Points on a hilly landscape, in no order, each with its height.
A ball rolls from a point to the lowest of its 2 nearest points, and stops where none of them is lower. Distance is the straight distance between rows; heights are no part of it.
Q169: [148 151 119 182 161 116 190 122  50 123  68 120 117 147 116 103 108 121
  96  89 136 141 126 129]  (h 432)
Q815: [107 123 121 148 116 160 112 130 114 131 135 132 147 124  90 124 113 161
 145 136 130  98 130 106]  (h 404)
Q544: [125 107 124  96 118 136  69 144 203 158 194 146 104  99 116 129 124 144
 160 143 104 105 118 128]  (h 176)
Q881: [149 126 109 182 162 113 168 153  91 135 123 169 157 103 126  77 114 130
 112 131 105 144  83 127]  (h 147)
Q261: [ 73 154 121 136  97 209 156 140 164  89 120 131 199 109  94 144 114 110
 150 173 113  93 117 168]  (h 593)
Q876: [ 94  68 176 146 148 211 104 104 141 138 124 155 170 124 129 181 146 194
 166 142 134 106 106 125]  (h 527)
Q136: [ 82 122 124 178 100 199 152 160 155 125 144 164 234 114 126 102 173 131
 133 170 100 102  76 128]  (h 694)
Q460: [ 99 122 125 128  86 161 120  94  98 120  89  98 167 140 102 179 116 156
 131 130 152  94 172 100]  (h 473)
Q611: [125 163 102 202 132 143 194 148  82 113  80 149 163 129  83  82  98 127
 113 129  90 128 109 146]  (h 573)
Q804: [144 141 144  86 113  92 112 134 179 141 140 115  79 126 131 122 121  94
 130 110 114 123 128 144]  (h 392)
Q865: [153 159 110 178 156 124 214 134  81 117  64 140 136 133 127  85 107 109
  90 118 109 141 111 151]  (h 501)
Q20: [130  96 101  94 104 119  32 127 147 134 191 142 126 122 147 135 131 163
 142 150 143 127 128  94]  (h 163)
Q10: [106 133 119 120 107 166 123 123 162 123 136 114 157 111  93 149 102 144
 164 147 127  95 141 130]  (h 325)
Q510: [140 161 100  96  95 133 141 129 158 104  85 101 117 119 142 156 119  94
 127 151 126 132 156 171]  (h 517)
Q988: [135  94 189 111 170 122 116 134 132 191 154 155  33 136 103 130 140 166
 122  74 127 128 113 129]  (h 344)
Q215: [139 131 123  36  75  95  50  92 156 113 148  84 127 139 149 157 141 113
 129 140 142 143 186 104]  (h 213)
Q705: [125 136 119  53  76  80  45 116 160 123 178 106 118 125 125 134 136 120
 130 141 133 128 180 106]  (h 156)
Q710: [121  90 120 190 143 161 133 170 139 148 168 200 185  72 115  92 143 157
 150 164  96 138  62 134]  (h 433)
Q895: [142 156 108 158 138 156 190 136 139 119  90 146 121 114 107 106 107 118
 133 128  91 142 120 175]  (h 282)
Q714: [131 118 164  70 142  56  93 105 125 111 160  72 107 160 184 131 152  85
 129 108 165 147 160  98]  (h 351)
Q639: [129 127 167 114 140 107 116 138 155 169 150 152  48 135  81 119 115 130
 117  83 106 110 120 141]  (h 277)
Q19: [144 150 136 139 150 159 166 140 172 134 120 160  98  99  92 110 120 127
 150 119  82 142 118 176]  (h 215)
Q552: [128  92 145  94 110 169 111  73 122 126  62 113 130 138 163 224 148 160
 134 129 155 123 173 142]  (h 437)
Q208: [122 124 124 109 116 154 107 132 189 133 151 133 123 105 102 136 114 143
 170 138 115 107 133 130]  (h 255)
Q910: [114 189  77 162 114 145 154 144 134 111 138 122 143 116  52  83  72 130
 139 144  81 101 123 147]  (h 700)
Q222: [150 130 106 163 169 120 146 151 140 151 150 156 120  98 109  78 110 134
 130 117  93 137  87 138]  (h 224)
Q791: [134 118 138 118 103 149 131  80  81 122  56 104 128 156 153 183 134 138
 118 113 172 127 172 126]  (h 513)
Q333: [136 121 144  92 113 136 104 102 148 142 105 106  89 135 134 167 135 131
 141 111 145 120 166 130]  (h 331)
Q308: [133 106 138 129 151 107 108  98  44 130 120 108 113 164 154 128 139 139
 109  97 191 139 145  81]  (h 549)
Q115: [103 178 102 190 125 166 183 147 112 110 119 139 170 125  58  81  84 134
 127 134  89 104 104 143]  (h 637)
Q545: [147 168 130 118 163  51 174 136 134 103 124  84  96 159 140  99 116  61
  97 100 118 146 129 142]  (h 114)
Q465: [131  84 134 199 148 149 149 169  95 147 140 197 188 101 138  86 166 151
 121 153 107 138  64 117]  (h 476)
Q78: [107  93  96  98 118 109  16 137 106 125 209 149 136 130 167 131 150 190
 122 155 155 141 126  76]  (h 233)
Q3: [130 166 135  71  84  75 107 104 124 117 108  68  88 159 109 140 116  84
 103 108 139 130 189 129]  (h 200)
Q615: [129 100 132 102  96 156 109  96 131 110  70 122 151 134 186 201 152 138
 136 151 144 125 150 131]  (h 374)
Q560: [122 117 108 134  96 163 133 133 141 109  90 145 178 118 173 154 139 111
 135 168 119 126 124 141]  (h 458)
Q527: [133 133 136  84 124  64  99 155 166 143 177 126  84 131 132 107 114  86
 128 116 111 136 115 121]  (h 350)
Q502: [142  95 157 122 167 110 106 131 125 176 162 145  61 128 124 127 142 155
 127  90 149 131 116 109]  (h 394)
Q356: [159 109 144 184 202 115 207 133  85 139  95 139 143 110 161 105 140 113
 108 109 138 160 101 143]  (h 263)
Q5: [140 154 132 119 139 139 162 142 194 152 142 158  66  98  75  93 114 111
 144 106  71 138 116 175]  (h 145)
Q636: [131 114 154 106 120 179 123 100 152 138 101 130 106 127 129 181 136 153
 164 127 135 118 151 148]  (h 400)
Q763: [148 134 108 122 147  85 115 161 152 150 182 143  95 112 115  81 114 120
 117 123 103 138 105 133]  (h 294)
Q116: [138 140 145  60 113  62  96  98 141  94 133  63 131 162 190 147 148  70
 118 133 157 154 172 116]  (h 312)
Q649: [119 165 143  86 119  48 119 117 122  92 141  68  94 165 134 114 117  61
  97  94 138 139 163 116]  (h 129)
Q250: [128 153 148 112 131 101 132 149 181 153 160 146  61 121  73  97 107 109
 116  96  67 125 108 165]  (h 212)
Q681: [110 127 125 127  88 138 128  85  52 120  81 101 155 162 122 171 135 150
 118 118 168 113 180  89]  (h 528)
Q98: [122 130 129 105 104 142  97  93 115 134 120 103 111 133  98 172 116 153
 136 120 147 102 180 107]  (h 399)
Q17: [120  88 164 133 143 202 119  99 151 147 117 152 133 121 127 179 142 181
 175 128 136 114 125 142]  (h 472)
Q426: [145 110 140 176 160 148 187 121  81 139  75 155 125 124 147 121 141 136
 125 103 142 142 109 135]  (h 336)
Q672: [150 119 142 101 149  82 126 128 130 119 149  97 115 139 188 127 142  86
 124 115 144 148 126 113]  (h 393)
Q12: [134 118 109 125 111 131 123 131 121 117 108 135 158 119 180 127 125 125
 133 147 138 132 129 117]  (h 509)
Q977: [118  91 103 174 151 157 109 172 153 148 203 183 164  78  97  97 126 170
 163 170 101 121  67 130]  (h 390)
Q59: [149 190 113 111 143  76 182 136 154 107 100  92  93 142 129 100 106  68
  99 117 101 147 126 160]  (h 109)
Q787: [131  87 115 194 155 116 125 167  70 140 161 179 172 116 150  82 149 163
  99 147 148 144  65  92]  (h 521)
Q317: [123 128  94  81  81 109  44 126 162 125 179 116 136 114 127 132 119 139
 143 155 126 122 152 102]  (h 84)
Q755: [145 121 124 128 189  61 123 158 110 134 194 122 104 127 155  71 131 116
 102 104 134 152 100 109]  (h 360)
Q474: [ 71 145 120 160  98 196 156 164 166 103 142 147 217 104  96 109 123 114
 151 177  96  98  90 146]  (h 651)
Q682: [107 104 117 172 125 143  95 133  82 137 150 159 153 132 121 127 132 182
 125 137 149 116 108  81]  (h 479)
Q243: [138 154 107  67  84 132 116 110 167  96  69  87 128 127 153 199 134 103
 128 171 141 134 175 160]  (h 586)
Q917: [136 153 127 151 117 161 166 117 104 124  73 117 110 137 108 146 110 120
 126 114 127 115 153 147]  (h 499)
Q761: [ 94 163 109 123  86 194 176 120 134  74  62 112 159 130  96 188 128 100
 127 174 130 104 160 180]  (h 690)
Q63: [153 117 116 126 170  66 144 133 113 122 162 108 134 135 166  97 135  91
 118 116 144 147 116 108]  (h 402)
Q809: [ 91 110 143 199 113 200 148 155 140 138 132 161 230 137 129 100 206 145
 117 167 114  94  72 102]  (h 720)
Q547: [124 102 138 154 151 122 104 114  22 137 131 139 117 155 143 129 140 174
 102 110 194 140 121  71]  (h 591)
Q47: [108 170 121 128  95 184 177 109 122  98  64  97 118 136  80 173 107 127
 140 131 135 104 175 170]  (h 592)
Q814: [114 114 111 158 156 147 108 170 155 158 211 167 119  86  75 105 110 184
 152 145 111 121  82 125]  (h 332)
Q378: [146 126 127 159 154 110 146 114  43 131 100 115 112 158 144 107 120 132
 102  88 159 143 136 101]  (h 500)
Q380: [109 106 134 188 119 140 114 128  46 139 122 153 146 161 118 128 141 178
 115 123 171 116 113  75]  (h 533)
Q724: [125 162 162  98 150  30 144 125 134 113 156  85  80 179 127  99 115  63
  94  71 115 138 130 133]  (h 66)
Q853: [122 112 116 123 141 140  72 156 166 157 213 147  96 102 103 119 124 179
 152 142 125 116 104 107]  (h 253)
Q164: [154 154 145  77  96 113 123 122 187 129 107 107  88 122 142 153 131  93
 137 135 119 134 145 168]  (h 446)
Q21: [141 127 125  46 102  83  61  84 131 110 127  82 148 153 193 170 149 119
 128 139 158 147 184  97]  (h 261)
Q698: [102 128 126 146 101 198 156 138 161 109 100 155 181 112 132 150 136 128
 150 163 113 118 118 168]  (h 522)
Q288: [127 115 154 116 172  76 103 150 120 153 192 136  68 147 125  96 134 129
  95  85 139 141 104 103]  (h 408)
Q269: [160 110 126 185 193  98 187 146  96 139 117 152 156  95 150  73 126 118
 110 121 126 165  85 130]  (h 207)
Q873: [134 126 147 163 134 178 182 123 109 125  64 153 124 128 130 144 131 135
 140 122 133 132 130 157]  (h 417)
Q913: [136 128 158  61  89  97  79  97 151 138 123  96  89 139 143 171 137 116
 127 114 142 131 174 122]  (h 274)
Q621: [134 108 125  77  91 124  85  90 134 113  93 105 156 137 196 189 143 128
 135 156 156 137 163 115]  (h 320)
Q397: [146 118 130 156 192  58 171 124  85 108 146  90 132 159 180 101 145  86
 107 105 149 164 134 100]  (h 439)
Q658: [153 168 101 132 138 113 176 143 148 124 101 122 106 121 117  97  99  96
 125 124  94 139 122 164]  (h 201)

Where does a ball stop that starts at each point below?
Q333 => Q317
Q502 => Q5
Q47 => Q881
Q164 => Q881
Q397 => Q317
Q547 => Q544
Q136 => Q560
Q12 => Q317
Q809 => Q544

Call two points neighbours if one is among the 2 nearest of the other. Go from one point of each pair to the other, from neighbour to neighbour, staying as low as possible. Name the highest point that can't be avoided.
Q5, Q724 => Q895
Q724, Q560 => Q12
Q317, Q724 => Q913
Q755, Q724 => Q63
Q544, Q169 => Q547
Q59, Q724 => Q545
